The views of a scene show one set of named points, each view turned or mirrored, and shifted as a whole, with a little noise and some points left out.

Scene 1
View 1
k982:  -2  -5   5  -7  -9  -4   3  13   3  -2  -3  22   1  18   9  14  10 -19 -17   6   2   5   1   9   5
k956:  -4 -11   6 -10 -10   2   9   7  -2  -2   2  27  20  14  15  13  11  -7 -16  -5   1  -1  -2  17  -1
k56:  -8 -13   4   2  -1  -6  15  -5   4 -18 -10   8 -12   5   8  10   7 -13 -13  12  -8  10  -9  -4   9
k353:   5 -21   5 -13  -4   9  32 -10  -4  16  -1  20  37  12  40  18  16  22  -1 -20  -5   0 -18  21 -21
k112:  -4 -19   6 -13  -9   8  19  -1  -7   2   6  30  41  10  26  11  12  10 -13 -19  -2  -7  -8  25 -11
k577:   2  -4   3   0  -2  -9  13   1  10  -2 -14   3 -23  16  13  18  10 -17  -6  19  -5  18  -9  -7   5
k403:  -4 -16   4  -2  -1  -1  21  -8   2  -8  -8  10   2   7  19  13  10  -2  -8   3  -8   7 -13   3   0
k312:  -2  -3   3   5   0 -15   9   2  12 -11 -17  -1 -39  14   4  15   9 -28  -9  29  -6  21  -7 -14  14
k803:   3  -7   5 -12 -10   1  10  10   0  10   0  25  16  21  20  17  13  -7 -11  -3   3   3  -3  17  -6
k57:   6  -4   3  -2  -2  -9  15   2  10   5 -14   3 -21  18  17  20  12 -15  -3  17  -3  18  -9  -4   1
k223:  -2  -7   4   2  -2  -9  12   0   8 -10 -13   4 -23  12   8  14   9 -19 -10  19  -6  15  -8  -8   9
k523:  -5 -20   5  -5  -3   4  24 -10  -3  -7  -3  16  20   4  23  11  11   7 -10  -8  -8   1 -13  11  -6
k95: -13 -27   4  -2   0   5  28 -18  -4 -21  -3  14  22  -5  20   6   8  10 -13 -10 -13  -2 -16   8  -1
k405:   0  -5   4  -3  -4  -7  11   4   6  -2 -10  10 -12  16  12  16  10 -16  -9  13  -3  12  -6   0   4
k27:  -7 -18   3   3   3  -4  23 -13   4 -17 -13   3  -9   2  16  11   8  -4  -8   9 -12  11 -16  -6   4
View 2
k95:   5   6  16   0  14 -15  20   8   1 -10  -4   2   0   9  -4   6  11   3 -20   5  11  -7  -1  -5   3
k353:  15 -13   2  -2  21 -36   6  -1  -1  -5   7  -7  -2  10 -33  -1  23   9 -21 -12  23   5 -12  13   0
k403:   2   0  -7  -2   2  -6  15  11   7  -2  -6  -3   0   2   0  -1  -2   0 -14  -5   4 -10   4  -1   0
k956:   7  12  -9 -11   8 -24   3   3   2   8   4  -2   1   3   3   2  14  -9  -5   2   7  -4   8  15 -13
k803:   9   4 -19 -11   6 -26  -1   2   4  10   5  -6   0   1  -4  -2  11  -6  -4  -6   9  -2   6  20 -14
k56:  -4   7 -10  -2  -5   5  17  15   9   0 -11  -2   1  -1  15  -1 -12  -5  -9  -1  -3 -15  12  -6  -1
k27:  -2  -1  -5   2  -2   5  20  15   9  -6 -12  -3   0   1   5  -2 -12   2 -16  -4   0 -14   6 -10   5
k312: -10   1 -35  -2 -20  19  14  20  16   8 -16  -6   0  -9  23  -8 -31  -7  -2 -11 -13 -21  19  -7  -3
k223:  -5   2 -25  -2 -12   9  13  16  13   6 -12  -6   0  -5  16  -5 -19  -5  -5  -7  -6 -16  15  -3  -3
k982:   3  11 -24 -12  -2 -15   1   6   6  15   0  -4   1  -2  11  -2   2 -12   1  -2   1  -8  14  15 -16
k405:  -1   2 -26  -6  -7  -1   8  12  10   8  -7  -6   0  -4   9  -5 -11  -6  -4  -9  -2 -12  12   4  -7
k523:   6   2   5  -3  11 -18  14   6   2  -5  -1  -2   0   7  -8   2  11   2 -16  -1  11  -4  -1   2   0
k577:  -4  -4 -31  -2 -12   7  10  15  13   7 -11  -8  -1  -5   9  -8 -20  -3  -5 -13  -5 -14  13   0  -3
View 3
k112:  -7  17   8   2 -11  -6  20  -3 -16   3  -2  12   3  -6   2   4  18 -14   6  -4  -4  -5   1 -19   0
k405:   0 -13  -6   1   9  -7   0   2  13   2  -1 -11  32  11   8  18 -10  11 -11  -5  10   1   2  -1  -3
k982:   1   1  -7  -1  -1  -4   5  -6  12   4  -5  -1  25   6   8  24 -11  13  -9 -15   7  -4   2 -10  -5
k57:   1 -22   3  -1  15 -13  -5   8  11   1   2 -15  36  11  11  17 -12  13 -13   1   9   5   2   6  -5
k803:   1   7   9  -2  -5  -9   8  -3  -3   2  -4   8  17  -4   9  20  -1   4  -2 -11   0  -3   2 -12  -6
k403:  -7  -8  -5   5   6  -5   8   3   3   3   3 -11  22  12   2   3   6  -4  -6   5   8   0   1  -4   2
k577:   0 -22  -4   1  16 -10  -5   6  16   1   1 -18  37  15  10  16 -13  13 -14   0  12   4   2   5  -4
k523:  -9   2  -1   6  -2  -4  15   1  -6   3   2  -4  12   6   0  -2  16 -12   1   5   4  -3   1 -11   3
k95: -15   2 -13  10  -2   2  20   0  -3   5   3  -9  10  14  -6 -11  22 -18   1  10   8  -5   0 -13   8
k56:  -6 -14 -20   6   9  -1   5   1  17   4   1 -19  29  20   1   8  -4   5 -12   2  14  -1   1  -3   2
k223:  -1 -20 -14   3  14  -5  -2   4  20   3   0 -20  36  19   6  14 -13  14 -15   0  14   2   2   2  -1
k312:   0 -29 -18   2  19  -6  -8   6  30   2   0 -27  45  24   9  19 -22  23 -20  -1  18   4   2   8  -3
k956:  -3  11  -2   1  -9  -2  13  -6   1   4  -5   6  14   0   4  16   2   1  -2 -12   2  -6   2 -17  -2
k353:  -8   8  27   1  -5 -15  16   6 -28   0   4   9   4  -9   5  -4  26 -22   8   8  -6   1   2 -10  -1
View 4
k95:  13  -7   0  -4   5 -17  -8   0  -6  -3  20 -27  11 -12  -4 -12  -4  12  13  -7   2   3   9  -6   1
k982:  16  22   1   6 -10   8  -2  14  -6   4   5   8 -24 -12  -1  -8  10  16  -2  11   3  -7   4  -6  13
k353:  -3  -7 -16 -10  -7  -7 -29  -9  12 -31  -5 -24  -2  -4   5  -2 -20  11  16  -6   1   3  16   9  11
k56:  15  20  10   5  -4  -3   9   8 -19  14  17   8  -4 -11 -14 -16   9  10   5  -1   0   5  10 -10   2
k403:   8  13   3   0  -5  -5  -3   2 -11   1  11  -1  -2  -8  -9 -12  -1   9   9  -3   0   5  13  -4   4
k27:   9  16  10   1  -4  -8   6   1 -19   9  18   4   5  -8 -15 -16   2   6  11  -7  -2  10  16  -7  -1
k956:  16   8  -6   2  -6   2 -12  11   2  -6   4 -10 -18 -13   5  -5   4  18   1   8   4  -8   2  -4  14
k405:  10  28   6   5 -12   5   3   7 -14   6   6  18 -15  -8 -10 -12   6   9   2   3   0   2  12  -4   8
k57:   3  34   7   4 -16   7   4   2 -17   4   2  28 -13  -5 -14 -13   3   4   7   0  -3   9  18  -1   6
k223:  11  31  12   6 -10   3  11   7 -22  14  12  22 -10  -8 -16 -16  10   7   4   1  -1   6  13  -7   3
k112:  10  -7 -14  -5  -3  -5 -24   4  11 -20   1 -27 -10 -11  10  -2  -8  18   7   3   4  -7   6   1  14
k523:   9   0  -4  -3  -2  -8 -13   1  -2  -8  10 -18   0  -9  -1  -9  -5  12  11  -4   2   2  10  -2   6

Which points are out of place in each view (at most two, in the order of its rows)? Write none if all are in place.
view 1 -> k112
view 2 -> k95, k982
view 3 -> none
view 4 -> none

Scene 2
View 1
k750:   6  10   5   7  -2  -2  -3  -9  17   2   1  -2 -22  24   9  -4  -4 -14 -12  10  16   4  -9   5 -23
k840:   2   3   2  -5  -1  -3  -1  -1   5   0   3  -1   3   7   5  -1  -1  -5  -9   4   6   8   0   1 -12
k593:   1   7   5   2   7   2 -10 -10  12  -1  -7  -9 -20  24   8 -11 -16 -22  -5  17   8  14  -6  -3 -26
k457:  2  1 -1 -5 -9 -7  7  2  8  4 11  4 12  1  2  4  7  1 -9 -5  9  3  3  8 -7
k586:  -2   4   3   6  -3   2  -3 -10  21   6  -3  -7 -22  25   2 -12 -18 -27   3  15   8  15  -2   6 -28
k526:  -5  -2   0  -5  -4   0  -1  -3  11   5   0  -5   0   9  -1  -8 -14 -18   3   7   1  18   5   3 -17
k330:   0   3   1   4  -7  -2   1  -6  18   6   3  -2 -12  17   2  -5  -8 -16  -3   7  10   9  -1   8 -20
k718:   1   2  -1   3 -16  -7  11  -2  19   9  13   5   1   8  -1   3   5  -6  -5  -5  13   2   3  15 -11
k53:  -3  -3  -1 -16  -1  -4   2   5  -2   1   6  -1  23  -6   0   0  -1  -2  -3  -1  -2  13   9  -1  -4
k739:  -4  -3   1 -12   3   0  -4   1   1   0  -1  -6  11   3   0  -7 -13 -12   1   7  -4  19   7  -4 -13
k2:   8  11   5   8  -1  -3  -2  -7  15   1   3   0 -19  21  11   0   2  -8 -16   6  18  -1 -10   5 -20
k335:   1   4   3  -7   4  -2  -5  -1   2  -2   0  -3   2   8   6  -4  -4  -7  -9   7   4  11  -1  -3 -13
View 2
k718:  11  12  26  13 -10   7  -3   6 -15  -2   4   3 -11   3   4  -5  -6  -9 -24   0   3  -2  -6  11   8
k526:   7   5   3  -5   6  -3  -5  -2  -4   9   3   4   4  -1  -7   2  -1 -17 -17  -7 -14  -6  -9  15   7
k739:   0   3  -8  -2   9  -5  -3  -5  -2   7   0  -3   2  -4  -1  11   1 -11 -17  -6 -18  -6  -1  18   6
k593:  12   4   8 -11  13 -13   3  -9   0   8  -1   2  14   6 -19 -11  -2  -8 -11  -8  -7  -2 -16  -8   4
k750:  15   6  22   1   3  -7   5  -4  -6   1  -1   2   5   8 -13 -15  -4  -3 -15  -4   4   2 -14 -12   4
k53:  -5   2  -6  10   2   2  -4  -3  -6   1   1  -8  -9  -8  12  18   0  -5 -22  -1 -14  -6   8  25   8
k330:  13   8  16   0   1  -2  -2  -1  -8   5   2   6   2   5  -9  -9  -4 -12 -18  -5  -4  -2 -13   4   6
k457:   3   7  14  15  -6   5  -1   1 -12  -3   2  -4 -12  -1   9   4  -4  -2 -23   1  -1  -2   2  14   7
k586:  17   9  15 -12   8  -9  -2  -2  -4  10   2  11  13   8 -20 -15  -3 -18 -14  -9  -8  -3 -23  -1   7
k335:   2   2   2   2   7  -6   2  -8  -3   2  -1  -7   1   0  -1   4  -1  -1 -16  -3  -8  -2  -1   5   4
View 3
k330:  11   8   1  -7   3  -6   1   3   0  -6  -9   8   3   3  13   8   8  14 -14  20  11  -3   6  12   6
k593:  11   3  -2  -8   1   3   5  16  -6 -15 -15  11  -2   4  14   0   5  20  -7  39  20  -3   3  15  -4
k586:  14   9   0  -9   3  -2   2  14  -3  -5 -19   9   3   2  19   6  11  17 -14  35  23  -9   2  19   5
k739:  27  10   3  -6   2  -7  -8   3 -11  -8 -21  12  -1   1  -2  -4  -8  11   1  13   4   8  -1   2 -10
k840:  13   5   1  -4   2  -5   0  -3  -4 -13  -3  10  -1   5   2   2  -4  12  -6  10  -1   8   8   3  -4
k335:  17   4   0  -5   1  -2  -1   3  -8 -15 -10  11  -3   4   1  -2  -6  14  -1  18   4   9   5   3  -9
k53:  25  10   5  -4   2 -10  -9  -9  -9  -8 -11  10   0   2  -9  -1 -13   7   1  -5  -8  15   4  -5  -9
k457:  13   7   3  -4   3 -10  -3 -13  -1  -7   4   7   3   5   0   7  -3   7 -10  -5  -9  10  12  -1   2
k718:   8   9   4  -5   4 -12   0 -11   5  -2   4   6   5   4  10  15   7   8 -19   0  -2   1  12   7  12
k526:  23  12   4  -8   3  -8  -6   4  -7  -4 -21  10   2   1   6   2   0  12  -7  17  10   1   0   8  -1
k2:  -3  -1  -4  -5   2   1  12   3   4 -17   9   7   1   8  15   8   8  18 -15  24   7   0  15  11   5
View 4
k593:  14  20  19 -17   7   1 -11  13  -6  21  12  -3   5  -2  -3 -13 -17  -6   6   0   2 -11  -9  -9  -1
k457:  -6  -7  -1   2   6 -18  -2  -4   8 -11  -5   5  -2  -3   6   2   3   6   1  -3  11  -5   6 -10  -6
k586:  17  18  23 -17  13  -1 -10  13 -15  16  12 -10   8   3   7  -9 -16  -9   8  -4   4  -8  -5 -20   1
k718:   3  -4   7  -5  11 -16  -8  -4  -1  -9  -6   2   4   2  13   5  -1   5  10  -8  11   3   8 -23  -5
k526:   3   9  11  -4  11 -10   2  10  -6   5  12 -10   1  -2   7  -8  -3  -6  -5   0   7 -14  -4 -11   0
k750:  15  12  16 -18   7  -3 -19   4  -2  12   0   5   7   0   0  -5 -17   1  15  -4   6   0  -1 -15  -4
k2:  12   8  13 -16   5  -4 -21   0   4   8  -5  10   6  -1  -4  -4 -16   4  18  -4   6   2   1 -13  -6
k335:   0   6   6  -4   3  -8  -4   5   6   6   5   3  -1  -7  -4  -9  -5   0  -2   1   6 -12  -4  -1  -3
k739:  -6   5   5   2   7 -13   9  10   0   3  14  -8  -3  -7   4 -10   2  -6 -14   3   7 -21  -5  -2   0
k840:  -1   2   4  -3   5 -11  -4   2   7   1   1   4  -1  -6  -1  -5  -4   2   1   0   8  -9   0  -5  -5
k53: -14  -6  -5  10   5 -20  10   1  10  -9   4   0  -7  -9   3  -4  10   2 -14   2  10 -16   1   0  -4
View 5
k330:   2  -5  18  -4  10 -14   2 -13   9   7   5  17   5   3   3 -13  -8   1  10  -6   1  10  -1  -9   0
k2:   7   3  12  -7  12  -8  -6 -18   4   7   7   8  -2  15  16 -16 -10   4  12  -6 -10   8  -9 -17   7
k457:  -5 -13   1 -18   3  -1 -11  -5  10  -1   0  15   5  -5  12  10  -5  15   1  -2  -5   9   6  -5   6
k526:  -9 -10  18  -4   3 -13  13  -8   9   0  -3  20   4  -5   0  -9  -9  -2   2  -5   5  10   6  -1  -9
k739: -18 -12  13  -8  -4  -5  15  -6   7  -8 -10  17  -2  -7   5  -5 -10   0  -5  -5   2  10   9   3 -13
k593:  -3   2  24   1   7 -14  16 -18   2   3   0  13  -5  12   8 -29 -13  -9   8 -10  -2   9  -6 -10  -9
k718:   6 -11   8 -13  11 -10 -14  -8  13   8   9  19  12  -3   5   3  -4  13  10  -2  -2   9   2 -10  11
k53: -19 -17   2 -17  -6   2   2  -2   8 -10 -10  16   0 -12  10   9  -8  11  -8  -2  -2   9  13   3  -6
k840:  -9  -8   7 -12   2  -3   0 -10   5  -2  -3  13  -1   1  13  -3  -9   7   1  -4  -5   9   3  -6  -1
k750:   6   3  17  -4  12 -12   0 -18   4   8   7  11   0  14  12 -22 -10  -1  13  -7  -5   9  -9 -15   3

Which points are out of place in each view (at most two, in the order of its rows)? Write none if all are in place.
view 1 -> k718
view 2 -> k457
view 3 -> k335
view 4 -> k739, k53
view 5 -> none

Scene 3
View 1
k880:   5  -5  -1   0   0 -11   8 -14  12   7   5   0   6  -3   0   1  -6   3   2   3  -8   6  -5 -10  11
k686:   7  -1   2   6   4  -8   5 -14   6   4   5   3   7   1  -2   4  -7   3  -3  -4  -5   7   0  -8   8
k46:   2   7   3  11  15  -8  -1 -10   3   3   2  10   4   4   0   4  -6   3  -8  -9  -6  14  -4  -6   1
k17:  -8  -7  -5  -4  -8  -1   0 -13  10   5   8   0   4   4  -1 -10   2  -3  -5   0   3   4   3  -5   8
k780:  -6  -8  -5  -5  -8  -2   1 -13  11   5   9  -1   4   3  -1 -10   2  -3  -4   1   3   4   3  -6   9
k808:  -3 -10  -5  -5 -11  -1   2 -14  10   4  10  -2   5   3  -2  -9   1  -3  -4   0   4   1   5  -6  11
k965:  -4 -13  -6  -7 -15   2   1 -15   9   3  12  -4   5   4  -3 -12   3  -5  -5   0   7  -1   9  -5  12
k682:  -5   1  -3   1   5  -9   2 -11  12   7   3   5   3   1   2  -5  -2   2  -3   2  -7  11  -7  -8   4
k636:   1  -2  -1   4   2  -4   1 -12   6   3   6   4   5   4  -1  -2  -3   0  -6  -5  -1   7   2  -6   7
k856:  -4   1  -2   3   4  -5   0 -11   8   4   4   5   4   4   0  -4  -2   1  -6  -4  -2  10  -2  -6   4
k784:  10 -13   1   1 -13   1   4 -17   2   0  12  -4   9   4  -5  -1  -3  -4  -5  -8   7  -3  13  -5  15
k173:   7  -6   1   3  -4  -2   3 -14   3   1   8   0   7   3  -3   1  -4  -1  -5  -7   2   3   7  -6  11
k117: -12  -7  -6  -1 -12  11  -9 -11   2  -1  13   1   3  13  -3 -15   8  -9 -16 -11  17   2  15   1   6
View 2
k17: 12  4 -4  1 -8 -8 -4 -9  6 -2 -4  5  5 -9  0  3  2  0  2  0 -5 -4 -9 -5 -7
k682:  8 10 -1  5  7 -1  6 -9  8 -6 -3 -4  2 -8  3 -5  4  1 -8 -1 -2 -1 -5 -9  3
k686:   8   5  -3   4   1   0   7 -11   5   4  -7  -9  -1   0  -2   9   2   5  -2  -6  -1  -5  -4  -7   9
k965:  13  -1  -6  -1 -17 -12  -9  -8   4   1  -5   7   6  -8  -1   6  -1   0   6  -2  -4  -7 -11  -3 -11
k117:  12   2  -5   0 -15 -12  -9 -17   7   2   0  18  10 -10  -4  20  11   4  14   5 -19  -5 -13  -5 -16
k173:  10   1  -5   3  -8  -3   1 -12   4   7  -7  -3   1   0  -4  15   1   5   4  -5  -4  -7  -7  -5   3
k784:  12  -4  -7   0 -18  -7  -5 -11   1  11  -8  -1   2   1  -6  19  -2   4   8  -6  -4 -10  -8  -2  -1
k780: 12  3 -5  1 -9 -8 -5 -9  5 -1 -4  5  5 -9  0  2  1  0  2 -1 -4 -5 -9 -5 -7
k46:   5  11   0   8  13   5  14 -16  10   1  -3  -7   0  -2  -2  12  12   8  -4  -1  -8  -1  -2 -10  11
k808:  12   1  -5   1 -12  -9  -5  -8   4   1  -5   4   5  -7  -1   5  -1   0   3  -3  -3  -6  -9  -4  -7
View 3
k17:   8   2   6  -8  -4   3  -1   7   0 -10   7   2   9  -2   7  14   6  -3  -4  -3   1  11   3   1  18
k173:   9  -4   3  -2 -12   2  -4  -5  -7 -10   0  -3   6   1   9   7   7  -1   2  -8   4   8   2  -4  11
k636:   8  -5   9   1 -13   4   1  -3  -4 -12   0   3   4  -4   9  11   5   0  -1  -9   3   9   4  -2  16
k880:  11 -10  11   4  -6   8  -3   5  -5  -7  -7   2   6  -6   8   8  -1  -3 -10 -16  -2   8  -5  -3  12
k682:   9  -8  18   4  -8   9   4   7   0 -11  -2   9   4 -11   9  14   0   0 -12 -12   0  11   0   0  20
k46:   7 -12  18  11 -22   7   8  -9  -3 -14  -4  10  -2 -10  12  13   5   5  -2 -13   6  10   6  -4  18
k856:   7  -5  13   2 -12   5   4   1  -1 -12   1   7   3  -7  10  13   5   1  -4  -9   3  11   4  -1  19
k808: 10  2  2 -9 -3  2 -4  6 -3 -9  5 -2 11  1  6 10  6 -4 -2 -4  1 10  1 -1 15
k780:  9  2  5 -9 -2  3 -2  8 -1 -9  6  0 10 -1  7 13  5 -3 -4 -4  1 11  2  0 17
k965:   9   6  -1 -14   0   0  -6   7  -3  -9   9  -5  13   4   6  11   7  -5  -1   0   1  11   2   0  15
k117:   5  12  -2 -16  -9  -5   1  -2   1 -15  19   0  10   4   7  16  15   0  10   8   8  13  13   3  21
k686:  10 -10  10   6 -14   6  -1  -5  -7 -10  -6   2   2  -4  10   8   3   0  -3 -14   2   8   0  -5  12
View 4
k880: -5  3 -3 -3 -2  0 15 -7 -3  7 -3  1  8 10  7 -7  0 -2  9  4 10 11  9 -1 -9
k46:   4 -13 -10   0  -3   3  20  -7  -8  -1   6   1   6  18   3   0 -13 -14   7   0  -3  12   6  -3 -17
k686:  -3  -3  -8   0  -1  -1  13  -7  -3   3   2   2   6  11   3  -6  -8  -7   7   0   5  11   4   0 -11
k856:  5 -6 -9  0  1 -2 17 -6 -8  9  5  3  3 19  8  0 -6 -7  6  2  8 11 10 -5 -9
k117:  16  -8 -21   9  14 -18   5  -6  -6  24  16  12 -10  27   6   2 -10  -7  -4  -4  20   7   8  -7   9
k784:  -1   3 -14   7   9 -15   0  -7   4  14   7   8   0   8   1 -10  -8  -4   1  -4  15   6  -1   3   4
k965:   5   4 -13   4   9 -14   6  -6  -2  22   6   9  -3  17   8  -5   0   1   1   1  23   8   9  -4   7
k636:   3  -4 -10   1   2  -3  14  -6  -6   9   5   4   3  17   6  -3  -6  -6   6   1   9  11   8  -3  -7
k780:   5   1 -10   1   6  -9  11  -6  -5  18   4   7   0  18   9  -2  -1  -1   4   2  19  10  11  -5   2
k17:   6   0 -11   2   6  -8  12  -6  -6  18   5   7  -1  19   9  -2  -1  -2   4   2  18  10  11  -5   1

Which points are out of place in each view (at most two, in the order of its rows)? Write none if all are in place.
view 1 -> k682
view 2 -> none
view 3 -> none
view 4 -> k636

Scene 4
View 1
k782: -10   0  16  -5   1  -5  13   6   4  16  -5  25  -9  -2   7  17  14  -6 -21   5 -21  -3  -8  10   8
k642:  14  -5  -2   1 -11  -8   5   1  18 -10 -14  -9 -10   7   2   4  -5   7  -8  -2   0  -6   0   3 -14
k305:  12  -4  -8  -6 -19   9  -5   7  19 -21  -1  -6  -3  17   6  22   9  -1   6  -9  15 -10  -2  21  -9
k500: -10   3  16  -2  -2  -4  13   7   7  14  -6  23 -10  -3   5  15  15  -7 -21   8 -20  -5  -9  13   7
k242:   3  -1   5   2  -9  -5   8   4  15  -1 -10   4 -10   3   2   8   4   0 -14   3  -9  -7  -4  10  -6
k151:  13 -10   3  -6  -3 -11   5   1   9  -1 -11  -2  -7   7   8   8  -6   9  -8  -7  -4  -1   2  -4 -10
k601:   1   0   4  -1 -11   1   6   6  15  -3  -6   7  -8   5   3  15  10  -4  -9   1  -5  -8  -5  16  -3
k725:   2  -9   6 -15  -3   3   1   6   3   2   2  14  -1  11  14  27  11  -2  -2 -10   0  -3  -3  11   3
k928:   9   0  -7  -2 -21   9  -3   7  22 -21  -3  -6  -5  14   3  19  11  -4   2  -5  12 -13  -4  25  -9
k171:  11  -6  -3  -5 -12   0   1   4  15 -11  -6  -4  -6  11   6  15   3   3  -2  -7   5  -7  -1  10 -10
k742:  -6   7   7   7 -13  -2  11   6  20   0 -10   9 -13  -2  -3   9  12  -7 -19  11 -14 -12  -9  21  -2
k292:   1 -20  19 -25  21 -12   8   1 -16  27   0  27   1   6  24  24   2   6 -10 -15 -15  10   1 -15   9
k408:   1  -5  13  -3   4 -16  14   1   5  15 -13  12 -11  -2   6   5  -2   5 -22   3 -21   0  -3  -5  -2
k52:   1   5  -1   3 -21   7   3   8  23 -14  -5   2  -9   7  -2  15  14  -7  -7   5   1 -13  -7  27  -6
View 2
k171:  9  8  3  4  9  0  7  1 -1  5  1 10 -3  1  7 -4 -3  4 -5 -1 -3  9 13  7 -7
k725:   3   9   0  13   2 -13   4  11   3 -12  -2   2  -1   6   5   4   6  -2  -8  -8   5  17  14   6   6
k52:   4  17  -6  20   7  -5  12  -6  -5   9   4   6   9  11  12 -10   0  -7   2  -6   2   4  24   2 -18
k500: -10  11 -15  13 -14 -15  13   6   3  -2  14 -11  24  10  -1   3  13 -12   0 -19   6  -5   4   0   7
k292:  -6  -5   0  -9 -16 -16   2  28  13 -22   5 -10   3  -4 -12  20  14   3 -14 -15   1  12 -16   8  36
k928:  11  15   2  18  15  -3   8  -4  -4   6  -3  14  -4   7  14 -10  -4   0  -2   0   0  13  28   5 -18
k742:  -4  15 -13  15  -6  -6  16  -5  -3  10  14  -3  22  11   5  -8   5 -11   5 -14   2  -9  12   0 -10
k408:  -6   2  -7  -8 -14  -3  13   7   3   5  16  -7  17  -1  -7   4   6  -1  -3 -14  -4 -10 -12   5  11
k305:  13  13   5  14  18  -2   5  -1  -3   2  -6  15 -10   5  13  -8  -4   3  -5   2  -1  18  26   6 -14
k782: -10   9 -13  11 -16 -16  12   9   4  -5  13 -12  23   9  -2   5  14 -11  -1 -20   6  -3   1   1  11
k242:  -1   9  -6   4  -4  -3  12   1   0   8  11   0  12   4   2  -3   3  -3  -1 -10  -2  -5   4   4  -3
View 3
k151:   2 -13   6  13  -5   0  11  -4  -4  -1  -5   0  -3  -6 -11  -7   7   4  11   0   8  -2   2   4   0
k171:   3  -5   0   2 -18  -1   9  -4  -6 -10 -12   6   2  -4 -10  -1   0   9  10  -9  19  -1   0  -6   6
k305:   3   0  -6  -6 -27  -2   8  -5  -9 -14 -17  11   6  -1 -11   2  -6  13  11 -17  27   1  -3 -12  10
k408:   6 -13  21  15   4   5  14  -6   9  -8   8  -8  -9 -13   1   2   6 -11  -1  20  -2  -2  16   3  -2
k782:  15  -7  18  -2  -9   0   5 -11  13 -15  12  -6  -6 -15   5  16 -10 -17 -10  16   7  -4  20  -6   4
k52:   1   6   6  -7 -24   5  14  -3  -2 -28 -15   9   3  -5   1  10  -8   6   2  -6  23   3   8 -20  11
k742:   2   4  18   0 -13   9  18  -3   6 -30  -6   2  -3 -10   8  12  -5  -4  -4   8  14   2  17 -17   8
k292:  26 -27   7   6  -1 -15  -9 -18   9  19  25 -12  -7 -13 -13   4  -4 -20  -1  14   1 -12  11  20  -5
k500:  13  -4  19  -2 -10   2   8 -10  13 -19   9  -4  -5 -14   7  18 -10 -16 -10  16   8  -2  21  -8   5
k725:  16  -8  -1  -8 -22 -10  -3 -12   0  -4   2   2   2  -7  -9   9 -12  -4   2  -5  20  -5   5  -2   6
k642:  -4  -5   6  12  -9   6  18   0  -5 -12 -14   5  -2  -4  -8  -7   8  11  12  -3  12   2   2  -5   3
k601:   6  -1   8  -2 -17   2  10  -5   1 -19  -6   4   0  -7  -1   8  -6   0   1   0  17   0   9 -11   7
View 4
k742:   6 -15  -4   6 -14 -10   1  -6  -8   6   2  -4   1  -5   3   3   4  11  18  -9  13  -8  -6   8  12
k292: -11   3   3  -7   7  25  -2   5  -7  -8 -10 -24  -2  20  10   9 -19 -17 -21  -3  -8 -16 -29   2 -33
k52:  12  -9   3   2 -12 -19  10   4  -2  18   6   0  -3   0  -3  -8  11   2  12 -11  16   0   4  15  17
k151:  -6   6   7  12   3  -3  -4   6  -3  14   1 -18   4   9   0   8  -5 -17  -1   2   7   2  10   0  -4
k601:   6  -7   2   2  -8 -10   6   3  -4  11   2  -6  -2   3   0  -2   3  -1   7  -9  11  -4  -2  10   6
k928:  14   0  10   0  -7 -21  14  12   2  25   7  -2  -6   6  -7 -13  13  -9   4 -10  17   6  13  17  15
k242:   1  -6   1   8  -6  -8  -1   0  -6  10   2 -10   2   1   1   5   0  -2  10  -5  10  -3   1   5   5
k305:  12   4  13  -1  -4 -19  15  16   3  27   7  -4  -7  10  -7 -14  12 -16  -2  -9  15   8  14  17  11
k500:   3 -16  -6  -2 -11   3   1  -6  -9  -4  -4  -8  -2   1   7   5  -4  10   8 -10   5 -16 -25   8  -3
k408:  -9  -6  -3  11  -2   7  -9  -5  -9  -1  -4 -18   7   4   7  16 -11  -3   6   1   3 -10  -9  -3  -8
k642:  -2   3   6  14  -1 -12  -3   5  -3  19   5 -13   5   4  -3   6   1 -12   8   1  12   5  18   1   7
k725:   7   1   7  -8  -3  -1  12  11  -1  11   0  -8  -8  14   0  -9   1 -11  -9 -11   6  -5 -10  16  -6
k171:   4   3   9   5  -2 -12   6  10   0  19   5 -10  -2   8  -4  -4   5 -14   1  -4  11   4  11   9   6

Which points are out of place in each view (at most two, in the order of its rows)? Write none if all are in place.
view 1 -> k725
view 2 -> k242
view 3 -> k305, k408
view 4 -> k292
